Points, in no order, along strands that fork and pass close to each other.
Points whose rows are less than 1.04 apart are linked; no others are. Some points are linked to none.
z31: [.20, -.07, .15, .12, .10, -.33, -.11, -.02, -.10, -.12, -.09, .03, -.13, -.06, .00, .33, -.24, .44, -.26, .14, .02, .04, -.30, .02, -.67, .18]
z162: [-.02, .00, .06, -.22, .33, .14, .29, -.10, .01, .10, -.16, -.08, -.04, -.02, -.23, -.35, .30, -.49, .50, -.06, .10, -.18, .06, .19, .37, -.10]
z631: [-.16, .26, -.16, .31, -.35, .01, -.01, .35, -.08, -.03, .11, .21, -.06, .10, -.40, .38, -.44, .18, -.24, -.46, .26, .17, .07, -.05, .18, -.16]
z786: [-.10, .17, -.28, .13, -.12, .08, .00, -.13, -.05, .04, -.02, -.01, -.15, .20, -.08, .04, .08, -.69, .24, -.50, -.23, -.09, .07, .37, .23, .01]
z980: [-.29, .27, -.05, .39, -.33, -.31, -.30, .18, -.09, .46, .06, .03, .26, -.18, -.09, -.07, .06, .10, -.59, -.06, .15, .25, .22, .13, .58, .05]
z668: [-.20, .23, -.29, -.03, .14, -.14, -.15, -.30, .06, .00, .11, .14, -.01, .09, .26, -.13, -.11, -.24, .32, -.52, -.16, .03, .13, .21, .50, -.05]
z52: [.25, -.06, -.09, -.18, .40, -.20, -.22, -.47, -.12, .01, .06, -.06, -.22, -.21, -.54, .26, .10, -.26, .17, -.28, -.06, -.38, .17, .39, .50, .22]
z417: [.24, -.14, .29, -.34, .31, -.19, -.24, .11, .11, -.57, .31, -.12, .09, .00, .02, -.17, .11, -.01, .07, .35, .27, .03, .34, .16, -.11, .22]
z460: [-.23, .41, -.34, .32, .26, -.21, -.15, -.12, .22, -.17, -.14, .10, .19, -.11, .18, .16, .03, -.52, .43, -.30, .04, .28, -.14, .34, -.05, .20]
z361: [.19, -.05, -.01, -.08, -.05, -.03, .00, -.30, -.27, -.11, .11, -.13, -.01, .29, -.49, .30, .51, .25, -.29, .04, -.14, -.56, .31, .01, .57, -.01]
z51: [-.01, -.50, .14, -.53, .03, .04, .49, -.29, .05, -.59, -.17, .27, -.24, -.06, .01, -.03, -.40, .06, -.13, .14, .24, -.01, -.04, -.05, -.41, -.27]
z389: [-.22, .46, -.49, .41, .22, -.38, -.26, -.24, .33, -.38, .08, .18, .43, -.11, .27, .41, .01, .09, .25, -.15, .06, .29, -.05, .03, .01, .19]
z837: [.34, .01, .25, .11, -.08, .11, -.18, .23, -.07, .40, .44, -.46, -.32, -.03, -.43, .06, .04, .03, .06, .02, -.42, -.27, .07, .01, .39, .11]
z600: [.09, .06, -.13, .21, -.20, -.03, .03, .41, .13, -.31, .14, .29, -.03, .19, -.21, .13, -.16, .35, -.38, -.09, .49, .27, -.03, -.12, .02, -.13]
z332: [-.24, .22, -.17, .10, .07, -.11, -.32, -.19, .20, .02, .41, -.18, .03, -.04, -.02, .18, -.26, -.28, .28, -.41, -.33, -.05, .43, .21, .66, .11]
z582: [-.10, .09, -.25, .00, -.03, -.07, -.24, .00, .22, -.25, -.15, .31, .44, -.04, .44, .14, .01, .34, -.15, .25, .17, .30, -.07, -.13, -.33, .05]
z3: [.15, .04, .24, -.08, .15, -.14, -.27, .27, .12, -.48, .29, -.12, .06, .25, .34, -.06, .30, -.03, -.09, .34, .09, .29, .18, .33, -.46, .19]
z626: [.03, -.42, -.02, -.11, .20, -.13, .58, -.55, .20, -.57, -.03, .36, -.17, -.05, .05, -.05, -.17, -.25, -.16, .22, .15, .00, -.28, .00, -.08, .08]
z292: [-.12, .14, .35, .32, -.19, .11, .13, .19, .14, .13, .41, -.32, -.16, .33, .21, -.23, .21, -.02, -.14, .17, -.30, .02, -.04, .06, .20, -.01]
z169: [-.09, .37, -.07, .41, .05, -.02, .36, .15, .24, -.49, .12, .35, -.13, .28, -.07, -.03, .10, .37, -.06, -.07, .47, .29, -.27, .07, .14, -.17]
z780: [-.05, .04, -.13, .32, -.29, -.12, -.44, .51, .25, .41, .18, .12, .21, -.47, -.38, -.08, -.24, -.04, -.45, -.05, .17, .39, .18, .08, .57, .16]
z251: [-.34, -.11, .12, -.33, .04, -.07, .16, -.45, -.17, -.07, -.35, -.03, .11, .09, .63, -.27, .31, -.07, -.19, .21, -.16, -.16, .23, .21, -.20, -.19]
z345: [-.26, .09, -.18, .15, -.48, .24, .07, .26, -.10, -.01, -.02, .25, -.12, .47, -.04, .20, -.35, .14, -.14, -.47, -.01, .09, .08, -.16, -.01, -.37]
z83: [.37, -.41, .16, -.25, -.27, .22, .22, -.10, .00, -.46, -.12, -.03, -.29, .32, -.12, .22, -.09, -.02, -.47, .11, .04, -.17, .06, .12, -.61, -.03]
z309: [-.34, -.13, -.01, -.14, -.06, -.16, -.16, -.52, -.16, .02, -.13, -.18, .18, .06, .58, .12, .20, -.03, -.18, .27, -.37, -.21, .20, .12, -.27, .20]
z353: [.04, .16, .13, .13, -.28, .26, -.07, .49, -.08, .13, .09, -.18, .30, .02, -.44, -.17, .40, -.22, -.30, .30, .30, .21, .25, -.09, .16, .08]
z25: [-.43, -.15, -.29, .17, -.21, -.12, .23, -.53, .08, -.13, .15, .18, -.26, .31, .29, .39, -.45, .10, -.04, -.29, -.32, -.18, -.17, .12, -.18, .03]
z243: [-.18, .07, .08, -.04, .15, -.30, -.45, .26, .05, .05, .21, .09, -.21, -.14, .47, .00, -.17, .22, -.08, .14, -.02, .34, -.08, .38, -.19, .08]
z303: [.07, -.30, .24, -.29, .04, .09, .48, -.13, -.06, -.28, -.15, .08, -.41, .31, .08, -.19, -.39, .18, .23, -.16, .04, -.07, -.25, -.19, -.38, -.37]
z313: [-.55, .12, .15, .38, -.22, -.13, .19, -.14, -.04, .38, .26, -.16, -.22, -.01, .09, .04, -.36, .18, -.42, .16, -.16, -.13, -.11, -.04, .04, .05]
z959: [-.12, -.08, .04, -.28, .17, -.01, -.23, -.22, .12, .09, .41, -.31, -.09, -.07, .07, -.15, -.05, -.24, .56, -.05, -.43, -.26, .35, .14, .34, .12]
z489: [.31, .00, .07, -.12, .21, .05, -.25, .06, -.14, .21, -.16, -.20, .26, -.06, .01, -.11, .49, .05, .28, .26, -.23, -.15, .12, -.24, .03, .03]
z898: [.22, -.05, .10, -.02, -.06, .28, -.12, .05, -.08, .21, .35, -.45, .08, .11, -.48, .14, .46, .12, -.12, .18, -.26, -.36, .34, .01, .60, .00]
z885: [.12, -.02, -.14, -.26, .28, -.02, -.13, .02, .12, -.30, -.01, .14, .22, -.06, -.08, -.13, .08, -.25, .14, .12, .30, .14, .24, .05, .05, .13]
z94: [.14, .01, -.22, .24, -.44, .25, -.34, .67, .11, .35, .25, .11, .29, -.17, -.20, -.01, .06, -.25, -.36, .00, .11, .32, .07, -.11, .32, .08]
z930: [-.20, .32, -.02, -.10, .06, -.20, -.26, .03, -.03, -.38, -.11, .12, .54, .17, .30, -.12, .31, .31, -.17, .18, .42, .36, .39, -.03, -.19, .06]
z611: [.41, -.09, .10, -.23, -.18, .19, .00, .21, -.13, -.43, -.25, -.13, -.12, .44, .01, .12, .02, .25, -.15, -.02, .02, .02, .18, -.02, -.69, -.23]
z376: [-.14, .39, -.05, .54, -.08, -.05, -.24, .32, .18, .57, .24, -.03, -.18, -.22, .23, -.15, -.19, .03, .11, -.17, -.31, .31, -.35, .07, .37, -.06]
z749: [-.20, .15, .34, -.12, .33, -.25, .21, -.32, -.45, .07, -.17, -.06, -.37, .16, -.01, -.11, -.21, .32, .12, -.35, .13, -.26, -.07, .10, .01, -.20]
z969: [.31, -.06, -.01, .23, .00, .06, -.17, .14, .24, .42, .05, -.23, .32, -.43, -.09, .08, -.02, -.11, .14, .35, -.27, .01, -.29, -.47, -.02, .24]
z230: [-.53, -.05, .20, -.06, -.14, -.01, .00, -.01, -.20, .33, .03, -.20, -.10, -.23, .16, .15, -.47, .06, -.31, .21, .00, -.13, .11, .02, -.33, .09]
z585: [.33, .07, .14, -.05, .38, .09, .26, .00, .31, -.19, .15, .02, -.07, -.05, -.15, -.50, .32, -.19, .51, -.03, .17, -.01, -.10, -.02, .51, .05]
z963: [.00, -.27, -.01, -.26, -.05, .13, .17, -.16, -.22, .23, -.13, -.11, -.35, .33, .09, -.30, .35, -.40, -.02, -.10, -.26, -.27, .02, .40, .04, -.22]
z532: [.00, -.38, -.14, -.68, .07, .20, -.32, -.02, -.25, .25, -.29, -.01, -.07, -.02, .30, -.31, .34, -.25, .09, -.04, -.23, -.15, .29, .30, -.04, -.33]
z433: [-.09, .09, .31, -.09, .31, -.05, .10, -.03, -.12, .25, -.25, -.13, .26, -.56, .04, -.35, .36, -.30, -.18, .48, .32, .08, -.06, .06, .00, .12]
z983: [.18, .01, -.24, .04, -.18, -.07, -.33, -.13, -.19, .12, -.01, .11, .14, .21, .01, .18, .06, .24, .07, -.29, -.19, -.13, .18, -.28, .26, .00]
z982: [.13, -.36, -.05, -.42, .02, .12, -.04, -.31, -.24, -.14, -.24, -.13, .15, .04, -.27, .32, .26, -.07, -.06, .14, -.08, -.46, .31, .00, -.16, .03]
z883: [.05, -.16, .13, -.37, -.11, .34, .10, .20, -.08, .00, -.02, -.23, .26, -.02, -.19, -.06, -.06, .13, .08, .28, .10, -.06, .31, -.49, -.19, -.10]
z707: [-.36, .01, .20, .39, -.21, .17, .15, .23, .25, .17, .39, -.23, .00, -.01, .19, .00, -.05, .10, -.31, .53, -.16, .20, -.25, -.12, -.17, .13]
z766: [-.14, .23, -.06, -.09, .42, -.03, .28, -.53, .03, .11, -.34, -.10, .27, -.29, -.10, -.13, .30, -.39, .64, -.09, -.04, -.26, .07, -.09, .37, .06]
z742: [-.24, .10, .30, .09, .21, .14, .32, .28, .27, .19, .05, -.09, .19, -.58, -.29, -.36, -.04, -.32, -.12, .48, .33, .24, -.20, -.13, .14, .11]
z691: [-.30, .31, -.04, .34, .06, -.20, -.10, .00, .20, .39, .24, .21, -.34, -.21, .41, -.07, -.46, .43, .14, -.22, -.19, .18, -.35, .09, .31, -.10]
z125: [.72, -.35, -.02, -.34, .12, .08, -.24, .41, .03, .06, -.17, .38, -.16, -.02, .08, -.34, .11, .11, .10, -.05, .11, .10, -.22, -.06, -.04, -.18]
z459: [-.02, -.12, .22, -.19, .22, -.06, .31, -.21, -.19, -.15, -.03, -.14, -.52, .27, -.08, -.08, -.38, .14, .46, -.31, -.04, -.39, -.06, -.03, -.12, -.12]
z255: [-.35, .14, -.07, .25, -.48, .24, .01, .29, -.09, .03, .08, .17, -.27, .57, .40, .00, -.13, .36, -.26, -.30, -.16, .23, -.03, .13, -.17, -.47]
z798: [-.13, -.11, .11, .06, -.02, .37, .47, .09, .29, -.02, -.05, -.05, .22, -.30, -.01, -.17, .00, -.54, .06, .47, .15, .10, -.31, -.24, -.30, .05]
z45: [-.04, .34, .27, -.01, .24, -.09, -.04, .18, -.05, .24, -.07, -.14, .31, -.27, .06, -.52, .71, -.27, -.16, .38, .30, .16, .18, .19, .33, .07]
z870: [-.13, .46, -.05, .64, -.36, -.12, -.29, .51, -.05, .41, .09, .15, .06, -.08, .13, .03, .02, .11, -.49, -.17, -.08, .41, -.22, .09, .39, -.05]
z467: [.20, -.53, -.16, -.08, -.13, -.01, .38, -.11, .30, -.24, .28, .55, -.49, -.01, .07, -.05, -.46, .06, -.18, -.16, .09, -.05, -.33, .08, .29, -.01]
z599: [.19, -.01, -.06, -.13, .33, -.37, -.07, -.48, -.14, -.05, -.26, .05, .34, -.36, -.32, .28, .06, .28, .09, .12, .09, -.21, .06, -.36, .14, .31]
z859: [.28, -.49, .04, -.24, -.47, .26, .41, -.28, .14, -.53, -.07, -.23, -.12, .63, -.03, .08, .14, -.06, -.15, .18, -.30, -.26, .15, -.04, -.43, -.06]
z642: [.08, -.10, -.28, -.18, -.30, .32, -.09, .16, -.27, .11, -.02, -.08, -.07, .30, -.47, .17, .28, -.42, .18, -.43, -.15, -.10, .24, .28, .23, -.09]
z282: [.25, -.05, -.04, .40, -.26, .06, -.04, .07, .11, .26, .32, -.18, -.15, -.19, -.61, .26, -.25, -.09, -.14, -.24, -.13, -.20, -.03, -.11, .46, .17]
z644: [.28, .00, -.06, -.16, .34, -.22, -.08, -.39, -.21, -.25, -.39, -.03, .46, -.12, -.13, .34, .11, .15, .27, .03, .10, -.17, .05, -.39, -.50, .15]
z418: [-.01, .02, -.31, -.08, .19, .10, .01, -.05, .03, -.16, -.35, .24, .27, -.13, .03, .04, .22, -.61, .13, -.13, .20, .17, -.04, .13, -.25, .12]
z540: [.24, -.35, -.01, -.20, -.33, .08, .33, -.26, -.13, -.10, -.06, -.34, -.37, .60, -.01, -.16, .37, -.21, -.01, -.11, -.49, -.34, -.05, .31, -.22, -.19]
z785: [.09, .09, .02, .37, .12, -.41, .00, -.22, -.02, -.38, .14, .14, -.29, .16, .10, .38, -.13, .45, -.17, -.07, .04, -.03, -.43, .17, -.30, .11]
z971: [.06, -.01, -.33, .16, -.07, -.04, .11, -.15, .15, -.27, .04, .23, -.23, .36, .25, .22, -.21, .42, .08, -.12, -.19, .14, -.32, -.04, -.31, -.17]
z307: [-.02, .08, .09, -.07, .04, .14, .10, -.02, -.02, .07, -.12, -.08, .39, .00, .06, -.23, .15, .15, .23, .21, -.04, -.03, -.03, -.56, .11, -.04]
z858: [.00, -.26, .24, -.24, -.03, -.01, -.05, .03, -.52, .15, -.41, -.24, -.18, -.21, -.14, .21, -.32, .37, -.11, .10, .08, -.21, .06, -.27, -.67, -.16]
z517: [-.10, -.18, .02, -.07, -.20, .23, -.02, .18, -.19, .53, .04, -.03, -.17, -.17, -.32, -.14, .04, -.20, -.50, .06, -.01, -.12, .23, .08, .44, -.06]
z695: [-.40, .38, .20, .05, .31, -.23, .43, -.22, .03, .08, -.11, .21, -.28, -.17, .05, -.23, -.30, .28, .21, -.28, .30, .03, -.27, .04, .25, -.11]
z852: [.42, -.10, -.01, .06, -.19, .03, -.20, .23, -.08, -.06, .20, .02, -.17, .18, -.03, .05, .19, -.06, -.14, -.03, -.17, .02, -.12, .23, -.15, .11]
z275: [-.16, .16, .12, .15, -.37, .10, -.05, .13, -.28, .24, .05, -.21, -.13, .51, .25, -.13, .19, .09, -.13, -.07, -.37, -.07, .09, -.01, -.07, -.26]
z657: [.31, -.50, -.21, .00, -.14, -.06, .34, -.23, .31, -.38, .13, .51, -.25, .00, .05, .23, -.29, -.15, -.35, .04, .03, -.02, -.44, .08, -.23, .11]
z650: [.19, -.13, -.07, -.16, .05, .16, -.09, .49, .09, .17, -.16, .46, .02, -.26, .14, -.36, -.09, -.06, .01, .05, .33, .29, -.15, -.08, -.01, -.12]
z208: [.10, .08, .07, .56, -.14, -.11, -.06, .30, .27, .25, .11, -.14, .37, -.35, -.32, .20, -.12, .15, -.33, .39, .12, .15, -.28, -.35, .06, .42]
z773: [.40, -.07, -.05, .06, -.02, .24, -.29, .16, -.06, .52, -.08, -.39, .26, -.24, -.09, .15, .41, -.27, .11, .29, -.48, -.22, -.16, -.20, -.11, .23]
z692: [-.10, .20, -.13, .08, .20, -.09, -.07, -.03, .27, .09, -.17, .19, .28, -.14, .57, -.07, .03, .19, .36, .13, -.04, .26, -.34, -.20, -.31, .06]
z254: [-.28, -.04, .17, -.05, -.01, -.29, -.33, -.23, -.32, .39, -.13, -.28, .13, -.25, .33, .17, -.06, .16, -.25, .20, -.22, -.22, .09, .02, -.40, .15]
z718: [-.44, .31, .27, -.10, .01, .13, .20, .28, .09, .21, .15, -.08, -.02, -.10, -.07, -.43, -.19, .14, .01, .05, .34, .15, .27, -.15, .48, -.18]
z737: [.24, -.34, -.01, -.15, -.37, .58, .38, .21, .20, -.15, -.16, -.17, -.09, .04, -.19, .14, -.12, -.55, .23, .06, -.08, .04, -.25, .02, -.71, -.02]
z425: [-.30, .46, .17, .16, .28, -.08, .58, -.33, -.07, -.23, -.25, .11, -.04, .07, .12, -.37, .26, -.04, .13, -.21, .38, .09, -.08, .26, .17, -.02]
z325: [-.21, .34, .03, .26, .02, -.06, .43, -.20, .09, -.47, .02, .24, .02, .45, .01, -.23, .18, .16, .06, -.29, .30, .12, .10, .02, .51, -.14]
z453: [.36, -.37, .00, -.31, .26, -.11, .19, -.42, -.29, -.01, -.02, .07, -.11, .00, -.59, .22, .30, .13, -.10, -.07, -.07, -.52, .02, .11, .56, .02]
z109: [.05, .30, .06, -.10, .46, -.23, .04, -.57, -.09, .25, -.32, -.10, .43, -.49, -.04, -.08, .14, .16, .33, .25, .04, -.15, -.05, -.31, .24, .24]
z114: [-.04, -.19, .03, .01, -.11, .26, .22, .20, .10, -.07, -.13, -.19, .12, -.35, -.15, .24, -.19, -.38, .08, .36, .10, .06, -.21, -.12, -.73, .17]
z940: [-.53, .00, .24, -.07, .05, .02, .39, -.19, .13, -.37, .30, -.18, .00, .14, .00, .02, -.22, .21, -.12, .33, .14, -.02, .19, -.18, -.03, .07]
z835: [-.12, -.10, -.26, .16, -.06, -.01, .17, .03, .26, -.03, .11, .75, -.44, .09, .12, -.04, -.41, .30, -.21, -.26, .30, .24, -.34, .16, .30, -.22]
z193: [-.08, -.06, -.27, -.01, -.11, .07, -.04, .38, .08, .23, -.06, .62, -.20, -.12, .12, -.23, -.33, .08, -.18, -.25, .29, .35, -.22, .05, .14, -.30]
z457: [-.21, .35, -.14, .39, .08, -.48, -.45, -.12, .15, .01, .16, -.07, .27, -.17, .27, .37, -.21, .34, .06, -.08, -.19, .11, .01, -.07, .00, .21]
z587: [-.06, -.14, -.21, -.34, .21, .11, -.14, -.07, -.14, .09, -.18, .00, -.06, -.27, -.26, .15, -.41, -.32, .46, -.36, .10, -.26, .12, -.03, -.18, .02]
z294: [.25, .19, -.19, .51, -.10, -.25, -.40, .08, .12, .12, .14, .08, .23, -.07, .02, .27, -.16, .35, .04, -.21, -.16, .05, .02, -.33, .33, .14]
z722: [-.10, .22, -.10, .02, .18, -.17, .03, -.08, .25, .19, -.11, .36, -.01, -.14, .48, -.19, -.25, .45, .46, -.17, -.14, .12, -.40, -.33, .10, -.09]
z864: [.05, .19, -.10, -.07, -.28, .32, -.19, .37, -.32, .02, -.05, -.25, .29, .22, -.43, .17, .43, -.36, -.05, .05, .08, .02, .50, .08, -.01, -.05]
z132: [.45, -.21, .15, -.07, -.07, -.06, -.14, .22, -.23, -.02, -.33, .04, -.08, .03, -.03, .10, -.09, .42, -.26, .02, .08, .03, -.15, -.22, -.58, -.05]
z474: [.08, -.08, .07, -.12, .29, -.07, -.13, -.06, -.13, -.28, -.25, -.26, .30, -.30, .03, .36, -.07, -.16, .19, .30, .12, .02, .00, -.14, -.89, .20]
z680: [-.19, -.16, .21, -.47, .04, .14, -.08, -.03, -.24, .04, -.22, -.16, .10, -.03, .34, -.38, .36, -.09, -.12, .25, .04, .05, .32, .10, -.12, -.20]
z57: [-.18, -.05, -.38, .16, .01, -.11, -.01, -.27, .10, .06, .03, .30, -.28, .07, .10, .14, -.52, .00, .22, -.57, -.21, -.13, -.15, .00, .27, -.09]
z926: [.55, -.20, .11, -.36, .23, .02, -.19, .43, -.11, -.06, -.21, .09, -.37, .27, .12, -.49, .17, .02, .37, -.31, .14, .07, -.07, .20, -.13, -.39]
z47: [.06, .35, .17, .11, -.05, -.07, -.42, .39, -.18, -.24, .08, -.23, .39, .30, .22, .05, .52, .15, -.04, .16, .02, .32, .34, .00, -.34, .10]
z330: [.16, -.01, .10, -.03, .41, -.12, -.17, -.22, .09, -.07, .29, -.36, -.27, -.24, -.25, .05, -.21, -.47, .56, -.17, -.15, -.24, .08, .39, .24, .27]
z266: [.17, -.39, -.01, -.27, -.45, .65, .14, .29, -.01, .13, -.04, -.32, .13, .03, -.25, .17, -.07, -.19, .10, .09, -.18, -.14, .14, -.36, -.42, -.02]

Follow the links from the first point to the second, and from the first to the third. Name the last point that the two ways share.
z980; z859; z330 -> z668
z785; z94; z898 -> z668
z45; z585; z307 -> z114

A fork is a point with three links, a tip a point with one. Leave the first point through the second and follow the links. Name the first fork or tip that comes.
z254; z309 -> z132
z722; z692 -> z983
z425; z695 -> z926
z282; z837 -> z668
z208; z969 -> z114
z959; z330 -> z282

Name the points in between on the shortest way along the links from the first point to the second, in order.
z766; z208 -> z109 z599 z644 z474 z114 z737 z266 z883 z307 z489 z773 z969
z282; z971 -> z837 z898 z361 z453 z52 z330 z959 z332 z668 z57 z25
z600; z971 -> z631 z345 z255 z275 z292 z707 z313 z230 z254 z309 z251 z680 z532 z963 z540 z859 z83 z611 z132 z31 z785
z780; z885 -> z980 z870 z376 z691 z722 z692 z582 z930 z47 z3 z417
